Each row is a point on a tangle of strands that fork and nearly touch. The rows are in no order.
Two points are linked if the straight distance between their rows is under 38.3. Some points are linked to none.
q113: [ -7   0   4 -15  -4  -2   2  -6  -3   0  11  -6   4  -6  -1   0   4  20
   4   0  16 -10 -20]
q671: [ -2 -11   1  28 -12 -22  22  -1   5   5 -14 -23  -5  -4  13   9  -8   9
 -20 -13   0  12 -24]
q381: [  0  -5 -11   6 -14  -9  21 -15   2  19 -11 -16  -3   2  -4  -5  -2  21
 -11 -12  18   6 -21]
q178: [  4 -19   5  19  -8 -15  -2  18   4 -14   0 -11 -31   4  13  13 -13  -2
 -17   3 -12  15 -15]
q731: [ 15 -24   4   8  -1  -8   0  11  -7 -20  18  -3 -13  -7  12   6 -12  10
  -7  -3  -2   0 -21]
q101: [  6  21   4   2   4   2  -5   8  -3   9 -16   5  17   4  -6   2   6 -23
   8  -1  -5   5  24]
q759: [ -7   5 -12  13  -2  -6   9  -2  -4  35 -44   2  19  18  -7   0   7 -23
 -11  -5  -1  21  18]
q184: [ 10  15  13  -2   2  -4 -21  16  10 -11  10   8  -2  -5   5   2   3 -21
   7   5 -16  -6  22]
q428: [ -7 -15 -13 -16 -11   6  12  -2   5 -11  11   7 -34   6  -8  -2  -6  20
 -18  12   6   7 -17]
q61: [-18   5  -1 -25  -2   7   1  -6   0  -3   8  -2  -4   3 -11   2  10  18
   9  10  15 -13 -11]
q517: [  4 -24  -1  -9  11  11  -7   9  -2 -35  29   8 -37  -1   8   0 -10  15
 -10  21 -15  -1 -19]
q334: [  0  18   3  12   5  -1  -4   9  -7  15 -29   4  18   4  -7   6   5 -28
   2  -8  -6  12  26]
q462: [ -8  13  -1  19   4  -3   7   7  -7  26 -46   2  23  12  -9   8  11 -29
  -3  -8  -8  19  25]
q848: [ -6 -11  -6  24 -15 -20  17   2  13  14 -22 -14 -14  10   9   2  -8   2
 -27  -9   0  10 -16]
q816: [ -4  30  18  -6  13  25 -18   5   9 -11  -1  11  12  13  -6  -8  23 -22
  27  -1 -13 -22  34]
q771: [  8 -14  -5 -16   5   4  -2  -6   0 -13  29  16  -5  -3   7  -6  -6  15
  -2  12   6 -15  -4]
q827: [ -2 -23 -11  -8  -6   6  10   3  -2 -18   8  -3 -40   6  -3   4  -7  24
 -14   9   1  10 -26]
q100: [  4 -12 -17  -1 -10  -3  19 -17  -7  22  -2  -5   4  -1  -4  -9  -3  19
  -4 -10  23   4 -14]
q968: [ -4   6  10  18  -4 -11   1  -5  -4   1  -3 -30  25 -25   4   7  -3   8
   4 -18   7   0  -8]
q22: [ 25 -34 -17   8   2  -2  18 -14  -4   8  12   9 -11  -6   9  -9 -13  16
 -21 -13   6   5 -21]
q167: [  3  21   5  -9  11  30  -9 -14  -3   3   0  15  29  16  -6 -13  17 -10
  27  -3  -2 -22  25]
q624: [  1  -5 -19   1  -9   2  12 -17 -10  29 -12 -10  21  -2 -12 -12   2  11
   4 -13  17   6  -2]
q982: [13  6  2 -3  1 -4 -6  4  0  0  5  1 14 -5  6  1 -1 -5  4 -2  3 -3  7]
q662: [  5  15  -3 -11   1   7  -3   9  -2  10  -8  13   6  11  -6  -1   5 -18
   4  11  -1   2  21]
q905: [  0 -18  -3  18 -14 -16  11   8  11  -2 -11  -8 -32  12  10   6 -11   6
 -27  -2  -5  15 -24]
q219: [-10   7   8  20  -5 -20   8   1  -2   5 -12 -29  14 -17   4  16  -2   1
  -5 -18   5   2  -7]
q975: [ 11   0  22   7   3  -9 -22  17  10 -31  26  -3  -2 -16  15   3  -3  -7
  10   1 -14  -9  -1]
q379: [-23   6   3  -6  -9 -14  -1  11  10   8 -15 -12 -30   3  -6  15   3  -4
  -5   3   4  11  -3]
q659: [  1   9  -8 -11   1   9   5 -13 -11  25  -9  -4  24   1 -10  -6   5   3
  13  -7  13  -1   7]
q45: [ 13 -26   1  14  -4  -9   1  16   0 -22   9  -3 -26  -1  14   8 -16   3
 -18   3  -8  14 -21]
q436: [-10   7 -13   9  -8 -10  17  -3   6  36 -38  -7   8  18  -8  -1   8 -14
 -16  -5   9  15   8]
q483: [-21  14  15 -18   2  -4 -23  16  10  -1  -4  -7 -34   0  -5  11   3 -13
  11  12 -10   6  13]
q217: [ 19 -31 -18  -2   5   2  15  -5  -5  -4  21  18 -19  -4   6  -5 -17  16
 -26   1   7   2 -15]
q337: [-14  -5  -7  13 -18 -21  12   5  20  22 -31  -6 -20  15   3   2  -1  -9
 -26  -4  -1  14  -9]
q63: [ -2   3  16   9   1  -7  -3  -6  -2  -9  10 -23  25 -22   7   4   2  15
  12 -19  10 -11 -15]
q886: [ 20 -23  -3  -5  11   2   0  -7  -8 -12  32  17   4 -11  11  -7  -5  10
  -2   0   4 -13 -10]
q822: [  9 -28  -6 -12  14  13  -2   2  -5 -30  37  20 -27  -1   9  -2 -10  16
 -12  19 -12  -9 -12]
q189: [ 10 -27 -15  -7   5   5   8  -4   0 -18  30  25 -27  -3   2  -2 -16  18
 -23  11   0  -2 -12]
q501: [ 10  19   4  14   9  23  -4  -9 -25  14 -26  22  36  11 -10  -5   6 -25
  24  -8 -14  15  29]
q387: [-21  -1 -11 -31  -1  13  -7  -3   6 -18  21  14 -35   4  -6  -1  -4  16
  -2  30  -1  -3  -7]
q259: [ -3  -2  10 -16  -3   0 -16  11   2 -20  15   2 -28   1   5   6  -5   3
   0  16  -9  -1   0]
q398: [  3  11  -8 -10   5  21   7 -16 -18  21 -15  11  30  15 -14  -9   6  -9
  17  -1  10   3  18]
q531: [  0  16  11  20   8  -1  -6 -10  -3   6 -16 -18  48 -27  -8  -3   7 -14
  15 -22  -5  -1  14]
q214: [-28   5  -5 -34   1  15 -11  -6  11 -13  20   8 -19   7  -5  -1   3  11
  11  30   2 -15  -2]
q718: [  7 -27  -6  12  -4   2  21   3   1 -15   5  -8 -36   7   3   1 -10  22
 -22  -1   1  12 -37]
q974: [ 11  11  28  13   7  -7 -29  10  17 -33  24  -5  11 -18  13  -4   4 -10
  20  -9 -15 -20   4]
q133: [-15  17   3   4  -4 -13   1   7   2  15 -22 -15   3  -3  -7  13   9  -9
  -1  -8   5   6   5]
q414: [  3 -11  -5  22 -14 -17  22 -14  -1  19 -15 -25   5  -4   5  -3  -5  19
 -14 -19   8   9 -20]
q573: [ 10  13  15   6   0 -19 -17  19   9 -10   1  -2  -4  -8   8  10  -4 -22
   3  -1 -15   6  14]
q739: [ -3  15 -11 -20   3  10  -2   0  -4  10  -4  16  -1  15 -11  -3   4 -11
   5  12  10   2  16]
q465: [-19  11   8  12  -2 -18   3   6   0  14 -20 -24   8 -12   1  17   1  -3
  -2 -12   5   4   2]
q738: [ -5  -2  -7 -25   7  13  -5  -6   5 -18  33  27  -4   2   6 -10  -3  14
   6  22  -2 -27   2]
q613: [-22  15  -1  -3  -7 -12   3   6   7  15 -23 -14 -16   5 -13  13  11  -5
  -2  -4   9   9   1]
q168: [-15  13  -5 -29   0  15   2 -11   0   7   4   3   7   9 -16  -2  11   7
  14  14  19 -18   4]
q584: [  6  14   0  -9  16  36  -7 -20   0  -2  12  19  40  16  -1 -23  19  -5
  32  -3  -5 -31  25]
q998: [  4  18  -2 -11   7  30  -1 -11 -14   8  -6  18  24  17 -13 -12  11 -11
  22   5  -1  -9  27]
q258: [ -5   1  10  -9   0   1  -4  -7   0  -4  11 -13  17 -13   3   3   5  20
  16  -5  14 -20 -14]
q702: [ -9 -10 -13 -25  -5   8  -1   1   2 -19  18  18 -40   4  -3  -2 -10  14
 -14  28  -5   5  -8]
q5: [ 14   6   5 -11   1  -4 -17  12   6 -13  11  18  -6   2   4  -2  -7 -17
   1  16 -10  -5  21]
q457: [  3  -3   9 -17   2   2 -18   9   6 -18  22   9 -16   2   5  -1  -7  -2
   4  23  -7 -12   5]
q588: [  8  18  15  17   3  -5 -13  -1  -1  -3   4 -12  38 -25   1  -1   2 -12
  14 -17  -4  -5   8]
q181: [ 15 -31 -10  20   1  -2  23   0  -6 -11   8  -9 -24   1  11  -2  -9  25
 -24 -12   3   8 -37]
q691: [  4  19   9  10  10  15  -3 -10 -12   9 -13  -6  51 -14 -11  -9  14 -14
  26 -19  -5  -1  19]
q171: [ -5   8  18  18  -1 -28 -15  20  10  -8 -10 -15  -4 -15   9  18  -2 -23
  -5  -5 -14  12   5]
q652: [  7  15  24  11   5  -9 -20   6  10 -20  12  -9  22 -22   5  -3   4  -8
  12 -11  -6 -11   6]
q980: [-20   4  -7  12 -11 -21  11   7  16  28 -35  -9  -8  14   0   7   4 -14
 -20  -4   3  19   4]
q869: [-13   2  -6 -28   3  13 -11  -5   7 -11  25  15  -8   7  -2  -9   3   9
  11  23   2 -26   3]
q689: [-13  19  -9 -30   2  19   0  -5  -1   6  -1  12   5  17 -15  -5   9  -2
  13  16  10 -11  16]
q342: [ 14  -6  -9  17  -8 -19   8  -5  -6  18  -8  -7  20  -7  10  -6  -7  -5
 -11 -10   1   9   4]
q709: [ 21 -24   5   7  11  -4  -1   3  -6 -18  27   6  -1 -13  15   0  -8  15
  -3  -4  -1 -11 -19]
q314: [  9  19   8  18  13  25  -7  -8 -17  10 -20  10  46  -3 -11  -8  13 -19
  30 -14 -15   3  26]
q526: [  5  10  -6   6   7  21   6 -11 -25  26 -26  13  31  17 -16  -7  10 -16
  19  -7  -3  12  24]
q80: [ -8   8  11 -12  -4  -5 -22  17   9  -9   3  -3 -29  -1   0  13  -4 -14
   2  16 -12   8   7]
q685: [ 18 -34 -13  15   0  -4  27 -15  -6   8   6  -3 -14  -7  11  -8 -12  28
 -21 -15   6   8 -28]

A fork is a point with three links, a tip a point with one. Leave the first point through the second and follow the links. Name the first fork or tip that comes.
q22; q217 => q517
q652; q588 => q398
q61; q113 => q379
q171; q573 => q483
q428; q702 => q848

A fork is a point with three links. Follow the links from the first point to the second and name the forks in between, in order.
q501; q905 => q398, q848
q101; q624 => q848
q759; q501 => q848, q398
q531; q414 => q398

Follow the links from the first point to the second, and from the first to the third. Name the last point that the two ways share.
q709; q659; q980 => q848
q167; q588; q905 => q398
q178; q998; q334 => q848

Name the points in between on the shortest way along the links from the first point to the second, in order.
q718; q869 => q827, q428, q702, q387, q214
q219; q759 => q968, q63, q258, q113, q61, q168, q689, q739, q662, q101, q334, q462
q827; q45 => q428, q702, q387, q214, q869, q738, q771, q886, q709, q731
q709; q848 => q731, q45, q178, q905
q526; q337 => q398, q659, q624, q100, q381, q414, q671, q848
q189; q718 => q217, q22, q685, q181
